Points, in no order, along strands that fork and pass close to each other.
Two points are linked if the straight distance between their rows is under 45.5. Some points are linked to none.
Q_208: [ 26  -9  -5  48  -8  -8  49  -1   5   8  25  18  11 -14  -6  -1 -21  -3
   4   6]
Q_907: [  1  -1  -5   2 -33   7   9  -3  -3 -17  28   8  10  12   8   5 -15 -13
  -5   7]
Q_246: [  3 -25   9  -9  -2 -13  19  -8  15 -30 -14 -10  23   3  14  -1 -29   6
 -10  -7]
Q_127: [-26   7  -4 -11  24  10 -38  -5  22  -4  23 -17 -24   9   3  -2  20   6
  -5 -10]
Q_533: [  1 -19  -2   4 -17 -12  21 -12   2 -27   1  -8  15   1   5   3 -21  -6
  -4  -9]
Q_189: [-10  25 -14  17  -7  10 -14  -2 -13  18  31  11 -21  10  -5  -4  20  -7
   9  11]
Q_425: [ 16  -4 -12  16   4   0  32 -10   9   0  17  15   0  -6   2   5 -25  15
  -8  13]
Q_576: [-20   8   4   5  13   5 -14  22  -5  -7  19   4   8   3  10  -6  22 -21
 -15 -13]
Q_195: [-10 -27 -11 -27  11  -8  -4 -24  21 -13   4 -19 -15  17   7   3 -18  27
 -26   5]
Q_96: [ 21   5   5   1  18 -11   8  -6  12   7 -30  -2   8 -16 -10   1 -11  14
  10   8]
Q_972: [  4 -12  -3   8  13   4  12  -2  32 -29  32  11  14 -10  16  -7 -21   9
 -15 -18]
Q_743: [ 11  13  10  12  -3   2  -3  -4   3   2  -5  -8  -9  -6 -14   2   4   7
  26  -4]
Q_875: [ -3  -1 -12  14 -27  -4  23  -9  -9  -8  42  17   8  12   4  -5 -11 -25
 -12  -4]
Q_810: [  4   3  -2 -13  15   1 -13 -21  15  11 -15 -21 -25   1  -8   4  10  30
  12  -2]
Q_49: [-16  -1   1   6   9   2  -9  25  -6 -18   1  10  27  -5   2  -3  10 -27
 -15 -21]
Q_637: [ 19  -5   7  30   8   3  30 -18  33 -23  19  -1  12 -18  -3  -3 -17  13
   7 -11]
Q_515: [  3   7   5  11 -16  13   2  13   6  -5  17  12   6 -12  -7  -7   2  -9
  17   4]
Q_541: [ -7  -7  18 -19 -33   4   1   5  -3 -18 -14  -7  13   3   3   7  -5 -14
  -7   0]
Q_478: [ -4   0  -1 -18  -6  -1  -6  -2  -2  -1  -5   7  -7   6   4   1 -11  -1
  -5  14]
Q_816: [-12 -23  -6 -29   4  -2   5 -19  14 -24 -11 -10   5   9  16   4 -24  23
 -27  16]
Q_164: [ -6  -7   2 -12 -18  12 -14 -32  12 -18  15 -41 -24   9   2   1  12  13
   9  -7]
Q_574: [ -7 -10  -5  -4  21 -21  -5  27  -7  24 -33  13  15  -6   4  -4   4 -16
  -9  -9]
Q_518: [-24  -1   4  -6  14   3 -32   0 -12  -7   5 -32  -9  16  -3  -1  37  -3
   5 -25]
Q_327: [ -2  -6   1 -23  -2  -5 -11  20  -9  11 -18  18  11   3   7   2  -7  -6
 -10  19]
Q_190: [ -6 -12 -12   7  19 -27  13 -21  -8   6 -11 -13   7  13   5  -6   2   3
  -4 -33]
Q_120: [  8   9   8  10 -33   5  10   3  -1 -17  20   7   4   0  -3   4 -13 -16
  14  11]
Q_653: [  5  23   3  21   2  13  -4  20   0  26  25  29  -4  -6  -5  -1  16 -17
   6  10]
Q_887: [-26   6  -4   2  22   8 -37   2   4 -11  22 -14 -11   7  -1  -6  33  -3
  -3 -26]
Q_34: [ 18  18  -3   9  27  14  -1  -8  41  -5   9  12  -3 -23 -10  -2   0  27
  14   1]
Q_654: [ -2   1  -9   0  -4 -11 -11 -19 -21  13 -14 -30 -22  11 -10   6  19  11
  11  -8]
Q_298: [ 15   4   6  -6  31  15   5  -7  47 -12 -12   5   3 -24   0   4 -14  34
   1   6]
Q_975: [ 26  15  -9  37   3  -4  25  -5  -6  20   7   7  -4  -7 -18  -6   1  -1
  17  -9]
Q_852: [-17 -18   7 -31 -15   3 -23  10 -19   5 -27 -17  -5  15  10   7  12  -8
 -12   1]
Q_401: [  6   2 -12  16  34 -10   4  -6  21  15  10  14   8 -16  12 -10  -4  15
  -9 -18]
Q_101: [ 16   0  -2  27  -5 -10  28   1   6  -4  10  15  10  -8  -3  -3 -16  -5
  -7  -2]
Q_731: [-12  18  -7  17   0   8  -9  14 -26  23  25  17  -9   9  -5   3  21 -20
   1   9]
Q_896: [-27  -5   5 -11  -6  15 -27  -1 -23   1   0 -29 -12  20   3   5  37  -2
   7 -10]
Q_538: [-18 -15 -15   8   6 -21  -2 -11  -6  -7   7 -12   1   9  12 -11   3  -6
 -13 -33]
Q_864: [ 19  11  -1  10 -12  -2  12 -24  -8  13  -8  -2 -13  -1 -14   1   0  15
  28  13]
Q_629: [ -9  -3  -6   9  19 -17  -3  36 -15  19 -12  19  24   1   8  -8   9 -19
 -19  -4]
Q_902: [-28   6  -2 -12  -6  12 -34   3 -25  12   6 -11 -25  19   0   8  35  -4
   4  12]
Q_639: [ -5   5   6  -6 -40  -3  -4   4 -34   9  -9  -8  -3  11  -4   4   3 -21
  10   9]
Q_16: [ 14   2  21  -2   5   4  -7  -5  11   0 -26 -10  -1 -22  -5   1  -1  12
  22  -6]
Q_495: [ -7  -9 -17   1 -16 -19  11  -6 -35  16  -2  -1   3  19   8   3   2 -18
  -8  -9]
Q_814: [-18 -16   3 -27   4 -13 -19  19 -13   8 -29  -6  11  12  14   1   7 -10
 -23 -10]
Q_791: [ -6  16  -3 -26  11  15 -21  19  14  21   3  27 -13  -1   3   2   2   9
   1  35]
Q_657: [  8  20   1   7  14  18 -13  -4  29 -12  18   2 -11 -12  -8   0   7  19
  23   0]
Q_740: [ -6   3  -9 -21  17   6 -23 -19  20   0   9 -20 -21  14   1   3   9  20
  -1  -7]
Q_761: [ 22   9 -11  -4  -3  -8  21  -8 -12  24 -16   7 -17   5 -18   4  -7  17
  13  28]
Q_959: [ 20   7   9   0   1   5  13   3   9  -6 -14  14   8 -11  -4   0 -21  13
  10  20]
Q_840: [-23   8   5  -4  -9  20 -23  17   1 -20  26  -3   2   0   7  -2  15 -19
 -11  -7]
Q_74: [ 12 -16  -3  -5  -9 -18  27 -35   0  -2 -17 -27 -18   8   0   3 -12  26
   7  -2]
Q_434: [  0  12  -4 -33   4  11 -14   0   8  20   2   1 -25   7  -3   5  -2  18
   2  29]
Q_180: [ 17   6   8 -17  -2  12  11  -1  14   3 -22   5 -13 -14  -8   7 -20  27
   9  38]
Q_433: [-11  18   0 -12   4  18 -25  26  -1  24  12  23 -13   2  -7   6  22  -9
   5  26]
Q_502: [ 24   7   6   5  41  20  10  13  39   2 -15  22  11 -27  -2  -3 -14  23
  -7  15]
Q_733: [ 11   4   5 -16   2   2   5  30  -6  18 -22  27   7  -6  -2  -4 -15  -5
  -3  35]
Q_92: [ -1  25   4  -7  21  25 -24  -4  34   0  22   6 -18  -5  -2   2  11  20
   3   6]
Q_716: [ -7  -1  -8   6  -8 -16   5   3 -45  15 -13  -5   4  14   1   0  21 -31
   0 -15]
Q_133: [-20  -9   1 -21 -30   1 -13 -14  -6 -14  12 -28 -18  27   5   8   7   1
 -16   0]
Q_28: [  1   0 -10  24 -18  -6  18  14 -24   5  23  22  13   8  10  -4  -2 -33
 -17   1]
Q_500: [-11  13  13   3 -14  17 -19  30 -22   3  -6   8   7  -2  -5   5  27 -29
  12  14]
Q_336: [ 14  -6   5   9  34   7   4  17  29  -6 -15  24  21 -22   4  -2 -18   5
 -11  11]
Q_673: [  8 -19   8   5  28  -6   9  15  15 -11 -16  18  34 -21   3  -9 -20  -3
 -22  -6]
Q_891: [ 29  15  -9  10  21   1  21  14   2  32 -15  27  -2 -20  -9  -3  -9   8
   0  28]
Q_45: [ 16 -15  -4  23   9 -20  33 -11   5  -1  -7   7  19 -11   5  -8 -20  -6
  -4 -19]
Q_181: [ -6   0  29 -10 -38   7 -10   2 -10 -18 -18 -24   2   0  -5   7   4  -8
  18  -2]
Q_536: [  1 -15 -16  -4   2 -20  18 -28   4  -2  -1 -13 -11   5   7   3 -13  26
  -6 -10]
Q_60: [ 13   5 -11   3  22   2  12  -3  11  11   8  22 -12  -5   6  -2 -15  15
  -7  17]
Q_774: [ -1  16   6 -18  -4  14 -24  -3   4  21 -12  -9 -29   6 -10   8  15  14
  16  18]
Q_727: [ -6  -6  -6  15   3 -10   5  -6 -11 -19  17  -9  13   9   1 -14   7 -20
 -10 -38]
Q_702: [ -5  -4   9   5  22 -20  -9  18 -13  13 -32  -5  18  -7   5  -4  12 -13
   0 -24]
Q_843: [-12  -9   8  -2   8 -17 -12   3 -13   0 -26 -27   9  -4  -6  -2  18  -3
   7 -26]
Q_257: [ 16  11   3   8  46   9   8  22  30  21 -20  25   0 -30 -14   0  -1  18
   4   8]
Q_418: [ -1 -22  13 -10  14 -12   7   9   8 -23 -18  -1  39  -5  14  -7 -19  -5
 -14 -12]
Q_895: [ -2   3   3  -2  19  17  -9   3  39 -19  35  13  13 -15  12  -8  -9   8
 -14 -16]
Q_182: [ 25   8 -10  34 -11 -11  31  -1 -15  27  -3  17  -3  -6 -11   1  -6  -3
  10  11]
Q_850: [ -5  29   7  -5  -5  12 -24  23 -13  17  -4  10 -13  -2  -9   4  21 -11
  18  18]
Q_337: [  4 -17   4   1 -27 -15  32 -26  -4 -23 -15 -19  11   5   2   4 -17   1
  11 -15]
Q_546: [-21  -3   2   4  -3  -5 -18  10 -28  -2 -21 -21  -1   4  -1   2  30 -18
  13 -27]
Q_813: [  0  -4   3  10   5  -5  -3   6   8 -23  14   3  22  -5   5  -8  -3 -15
  -7 -31]
Q_144: [-16  -3 -10  -7 -36  -9   0  -7 -35  15   2 -12 -16  27   2   6   3 -14
  -6   8]
Q_39: [ -3 -16   5 -13 -30  -5  -6 -22 -15  -8 -17 -36 -15  10  -2   7   1   8
   8 -10]
Q_32: [ 14 -11 -13   1  18 -11  23 -29  14  -4   1  -3  -4   2   5  -5 -23  34
  -4  -1]
Q_177: [-26  15  -1 -24   2  12 -33  15  -5   8  16   6 -15  11   5   5  20  -6
   2  16]
Q_218: [  4  -5   3  13 -10 -14  11   1 -16   9 -15   7  15  -6  -4  -2  -4 -19
   1  -6]
Q_477: [ 18  18  -1   3  22   8   3  18  12  33 -15  25  -1 -17 -12   1   6   2
   9  14]
Q_247: [ 13 -11   3  22  10  -5  23 -13  34 -37  18   5  26 -13   6  -4 -31   8
  -4 -16]
Q_250: [ 24 -12  -2  33  22 -10  41 -20  19  -7  -1   7  11 -18  -5  -1 -26  13
   2  -7]
Q_562: [-15   0   7  -5 -27  13  -7   0  -5 -25  29  -4   3  12   7  -5   3 -21
  -2  -6]
Q_709: [ 11   9  16 -17 -29  12 -10  -1   0  -2 -17 -14  -4  -4  -9  11  -1   2
  22  17]
Q_535: [  3   5  -4  23  10  10   3   7  12  -2  40  29  10 -11   3 -13   1 -11
 -16  -6]
Q_267: [ 11 -17   3  -1 -32 -12  14 -30 -10  -7 -21 -32  -5   5  -8   8 -12   9
  14  -9]
Q_745: [-12   7 -18  -2  -4  -2 -10  -6 -13   6  31   0 -18  17   3  -1  13  -2
  -2   5]
Q_464: [ 13 -23  -9   8  11 -26  26 -11  -3  -2 -24 -14  16  -2   4  -6 -10   1
   0 -26]
Q_849: [-18   7   8  -8 -26   9 -13  16 -33  -2   2   2   1   5   0   1  15 -27
   4   6]
Q_945: [  7   1 -14   0  27   4   8 -16  22   0   6   8  -9  -4  -2  -3 -15  40
  -7   9]
Q_559: [-14  -3  -9 -12 -16   0  -9 -17 -12  -1  24 -21 -23  24  -4   2   7   3
  -4  -1]
Q_757: [ -3  -2  15  -9  -9   5 -18 -13   4 -16  -7 -33 -13   6   0   8  10   4
   8 -16]
Q_22: [  3   1  13 -22 -23  10 -15  -9   0   2 -19 -19 -23   1 -10  12   5  22
  17  18]
Q_674: [ 16  23   9  30  -2  10  -3  19   1   5  11  16   7 -14 -10  -5  15 -17
   5  -6]
Q_463: [-10  -7  13  -9 -22  11  -4  15  -4 -26   7   1  24   4  11  -4  -6 -27
  -8  -1]
Q_106: [-19 -16  10 -29 -34  10 -26   3 -21  -1  -6 -21 -19  22   6  12  11  -6
 -11   6]
Q_91: [ -7 -14  -8 -31   8  -3   1  -5   5  -8  -5   5   2   6   8  -1 -26  11
 -19  23]
Q_954: [-18  -4   7   8  -1  -5  -8  18 -41   6 -18  -4  19   1   0  -1  23 -29
   8 -14]
Q_354: [ -9   2  -9  -5 -15  -5   8  13 -22   1  14  18  11   8  10  -6  -9 -28
 -19   3]
Q_105: [ 24  11  -6  13  -2  -8  29   8 -14  29 -17  21  -6 -14 -15   2 -13  11
  10  32]

A fork is a point with three links. Follow the links from the first point to the second and name the forks in between, in order.
Q_39, Q_959 -> Q_267, Q_502, Q_105
Q_120, Q_849 -> Q_907, Q_562, Q_433
Q_745, Q_45 -> Q_907, Q_562
Q_972, Q_515 -> Q_45, Q_562, Q_907
Q_74, Q_731 -> Q_101, Q_45, Q_562, Q_907

Follow the links from the first point to the second, and from the first to the third. Name the last point that the two ways share.
Q_887, Q_45, Q_354 -> Q_562
Q_464, Q_709, Q_133 -> Q_562
Q_74, Q_657, Q_959 -> Q_502
Q_896, Q_208, Q_144 -> Q_433
Q_92, Q_39, Q_743 -> Q_502
Q_425, Q_354, Q_559 -> Q_907
Q_500, Q_972, Q_945 -> Q_45
Q_954, Q_189, Q_810 -> Q_433
Q_32, Q_895, Q_463 -> Q_45

A fork is a point with three links, a tip a point with one. Leave the first point through the second and follow the links. Name the first fork or tip that comes.
Q_190, Q_538 -> Q_562
Q_133, Q_559 -> Q_907
Q_740, Q_127 -> Q_433
Q_500, Q_849 -> Q_629
Q_840, Q_576 -> Q_45
Q_267, Q_74 -> Q_101
Q_120, Q_515 -> Q_814
Q_180, Q_959 -> Q_105
Q_433, Q_177 -> Q_810
Q_105, Q_761 -> Q_180
